Each scene shows the same named points in several views. A view is turned or mirrored, shifted and resized as a whole, has a little noise and may leave points out.
In the rows, zero is written as 128.

Scene 1
View 1
tomo: [105 128 131 125 130 129 142 148 182 110 145 104 128 139 124 136 110 123
 140 134 130 139]
vod: [111 123  98 114 102  98 143 130 136 139 141 132 133 147 114 138 153 144
 151 104 119 145]
dano: [134  99 105 136 165  91 160 116 127  76 139 113 159  94 128 126 133 147
 196 104  96 141]
bedu: [ 80 123 110 113 111 125 153 153 172 107 153 126 116 145 119 144 133 119
 125 121 131 138]
Livi: [112 130 157 120  97 107 133 131 180 131 138 135 125 139 112 137 129 156
 160 151 131 158]
mos: [ 98 132  82 110 146 139 137 128 120 136 156 127 165 122 150 118 128  99
 133 103 127 122]
givu: [100 108 100 116 143 113 166 138 146  92 155 135 136 118 130 139 137 124
 150 109 118 136]
setar: [ 98 133 119 117 114 128 141 153 178 126 143 108 121 157 119 145 120 121
 127 127 132 138]
vuso: [125 113 142 123 164 115 150 120 157  90 148 134 158  88 140 125 111 140
 177 144 117 141]
pali: [142 135 186 150 128 120 108 114 183 108 128 110 164  99 129  99 103 164
 196 173 131 162]
digez: [ 94 116 104  94 113 102 161 122 129 138 160 179 142 123 125 142 155 135
 150 117 125 141]
kom: [ 97 110 122 111 116  97 163 127 148 104 154 160 131 119 116 140 148 147
 161 127 121 149]
fumo: [ 77 110 101  79 122 107 177 133 136 131 170 192 129 121 129 156 150 126
 133 121 130 134]
maf: [ 84 120 133 119 125 133 155 151 184  90 157 131 119 126 124 137 120 123
 134 142 135 144]
taruz: [ 92 105  95 113  99  92 159 121 126 109 158 166 136 119 114 131 176 147
 165 102 118 153]
kat: [120 115 109 123 156 113 159 137 153  97 143 109 138 123 129 144 115 128
 158 113 112 133]
Lun: [123 124 140 141 131 119 133 130 168  93 136 104 146 115 123 113 122 143
 174 135 121 151]
Pivun: [119 126 121 113 121 104 137 124 144 138 141 135 146 130 125 134 134 142
 159 123 123 142]
mozan: [129 114 155 142 112  92 144 135 182  92 130 112 121 128 105 135 125 169
 183 140 117 160]
kot: [154 136 134 154 138 110 112 127 160 124 114  60 153 140 124 120 102 147
 177 119 111 144]
sumet: [117 113 143 113 145 112 152 119 155 108 152 153 151 100 137 132 120 143
 171 146 125 142]
vibug: [115 108 134 128 161 113 167 139 172  71 147 115 133 107 126 138 112 138
 168 132 115 140]
View 2
vibug: [ 84 129 140 111 138 147 119 110 130 150 129 110 133  93 163 135 130 137
 117 176 181  96]
Livi: [150  63 115 164 156 159 174 116 112 132 158 127 121 104 182 169  87 145
  76 140 159 139]
Pivun: [146  80 107 140 146 177 141 140 106 124 127 120 116 119 123 157  99 120
 108 120 163 131]
mos: [158 117 129 128 126 160  94 154 139 160  90 158 110 129  54 141 134 103
 127 101 168 161]
mozan: [107  76 122 150 138 159 155 108 110 117 150  88 106  79 200 160  83 143
  77 182 178  99]
dano: [ 74 110 115  90 126 176 100 145 101 118  89  67 108  98 102 131 104 114
 129 168 192  67]
sumet: [108 104 113 111 163 153 156 132  97 153 116 126 150 123 138 141 113 147
 112 137 185 111]
vod: [155  73 101 159 130 189 121 121 128 118 136  90 104 111 102 173  87 116
 107 108 139 148]
bedu: [145 111 132 165 125 158 118  85 171 163 155 124 125  94 123 161 122 140
 107 132 137 175]
vuso: [ 93 117 130  96 154 146 141 143  95 150 105 132 138 113 144 127 121 137
 113 158 204  90]
kot: [139  70 156 148 120 158 110 180 115  93 127 144  51  86 182 148 103  71
  83 177 186  86]
fumo: [145 107  90 135 171 184 143 100 126 160 145 116 178 138  82 161 118 152
 142  80 127 166]
kom: [116  93  98 131 147 173 148  96 118 149 132  85 146 111 117 158  92 161
 108 129 158 141]
taruz: [122  84  75 136 129 192 136 102 115 141 110  49 131 115  66 169  76 164
 103 109 157 155]
tomo: [143 110 152 155 131 144 124 115 154 149 149 151 111  93 164 155 127 123
  96 152 158 143]
pali: [118  71 142 123 154 125 191 168  73 134 110 159 102 105 217 137  83 144
  46 188 235  90]
digez: [142  89  83 134 157 188 145 113 112 152 123  96 154 137  72 161  99 148
 123  86 145 160]
View 3
kat: [121 143 132 147 108 147 115  88 113 121 135 126 152 131 125 105 109 113
 152 142 109 123]
vuso: [148 143 129 128 125 142 122  87 104 138 121 145 130 117 110 105 100 116
 148 170 133 164]
mos: [142 132 148 114 123 136 101  99 107 125 136 152 168 152  93 122 123 157
 144 118 127  76]
setar: [141 108 132 164 100 144 113 114 123 139 109 104 154 162 112  95 130  87
 152 108 114  95]
pali: [177 127 117 118 115 149 160  74 106 192  89 126 118 135  89 108 107  67
 188 181 141 175]
givu: [135 135 140 147 112 135  93  92 127 105 131 129 160 134 125 104 122 138
 141 132 116 135]
digez: [151  97 164 140 106 112  97 119 135 111 125 154 189 163 113 110 138 152
 136 147 119 146]
Livi: [162  90 134 154  95 134 129 115 129 156  93 116 157 165 105  96 132  79
 165 151 119 156]
sumet: [157 122 134 134 120 130 117 102 114 134 115 146 143 133 111 100 112 121
 140 165 131 165]
fumo: [149  95 158 156 115 106  76 137 134  96 121 150 177 157 118  95 138 157
 112 131 121 141]
Lun: [153 137 129 137 108 152 130  70 120 150 111 114 142 137 107 111 118  90
 177 148 125 147]
kot: [126 139 123 129  94 167 167  65 103 170 130 113 159 150 106 121 102  73
 198 157 103 108]
vod: [136 104 157 145  90 129 115 102 139 126 129 128 199 170 118 115 139 124
 165 141  99 127]
taruz: [153 111 164 140  97 118  91  89 151 102 126 136 198 156 120 116 152 152
 159 146 113 166]
tomo: [142 123 126 159 110 150 113 103 119 141 111 108 138 145 113  96 119  88
 153 119 120 112]
kom: [156 118 145 145 109 132 102  97 133 120 114 130 159 142 116 104 130 125
 151 146 123 163]
vibug: [134 149 124 154 119 150 109  84 112 123 122 119 129 111 131  95 102  99
 147 147 122 157]
maf: [154 122 127 165 116 144  93 108 125 127  99 105 130 140 113  90 127  99
 142 110 131 130]
dano: [123 165 140 126 110 143 123  54 115 113 149 141 165 113 131 121 101 133
 169 179 110 167]
Pivun: [145 107 148 134 101 130 126 105 122 141 122 138 176 158 107 112 126 117
 160 155 111 134]
View 4
maf: [205 181 106 135 124 197 130 102 131  96  98 112  94 117  95 154  96 153
 118 167 115 171]
Lun: [180  97  88 154 163 124 138 110 140 113  92 110 115 154 133 178  78 185
 151 164 148 174]
givu: [182 188 138 141 135 100 102 102 113  92  95 117 105 125 127 128  99 138
 142 157  88 131]
pali: [191   3  65 212 179 147 148 147 150 102  78 123  92 129 103 252  61 219
 143 182 187 189]
Pivun: [164 110 116 158 131  94 118  98 118  97 114 122 120 130 118 149  89 166
  85 137 133  93]
vibug: [195 148 106 176 182 120 100 132 123  93  79 111  82 118 125 155  96 151
 167 200 109 189]
mozan: [171  98  38 159 165 116  91 106 144  75 110  91 101 174 114 168  64 169
 107 191 167 201]
kat: [175 154 123 160 187 101 118 117 123 116  97 111 111 115 139 126 116 147
 139 178 101 143]
Livi: [176  98  59 151 119 157 116  97 138  77 121 111 108 148  86 169  75 176
  56 155 168 144]
kot: [151  55  67 169 236  93 178 106 151 161 114 100 151 146 164 152 109 202
 114 169 157 154]
setar: [180 167  85 123 148 187 156  88 138 122 128 107 127 115 110 120 122 157
  71 156 122 140]
kom: [176 160 116 144  94  99  79 101 113  56 103 115  96 148 102 149  65 141
 110 146 121 130]
fumo: [184 205 164 143  62 118  70 101  90  48 107 137  84 101  85 119  95 118
  80 130  82  68]
vuso: [190  98 134 201 164 100 107 146 115  92  67 130  80 108 119 194  80 168
 174 174 116 155]
tomo: [191 149  89 141 163 181 153 103 140 123 109 113 115 115 117 146 116 167
 107 174 127 162]
dano: [159 120 136 178 186   6  83 124 112  99  77 112 108 153 170 148  80 151
 194 174 100 155]
mos: [181 155 189 140 128 114 176  98 114 140 102 141 137  91 146 130 122 167
 141 109  73  58]
bedu: [190 202 102 109 121 177 136  82 128 102 115 105 112 121 108 116 111 143
  93 150 107 140]
sumet: [184 111 130 188 124 112  97 133 114  74  82 134  80 112 100 185  76 160
 134 159 121 129]

Which points are out of place in each view (at most two, in the order of its rows)? Write - if all are in place.
view 1 -> -
view 2 -> fumo
view 3 -> kom
view 4 -> pali
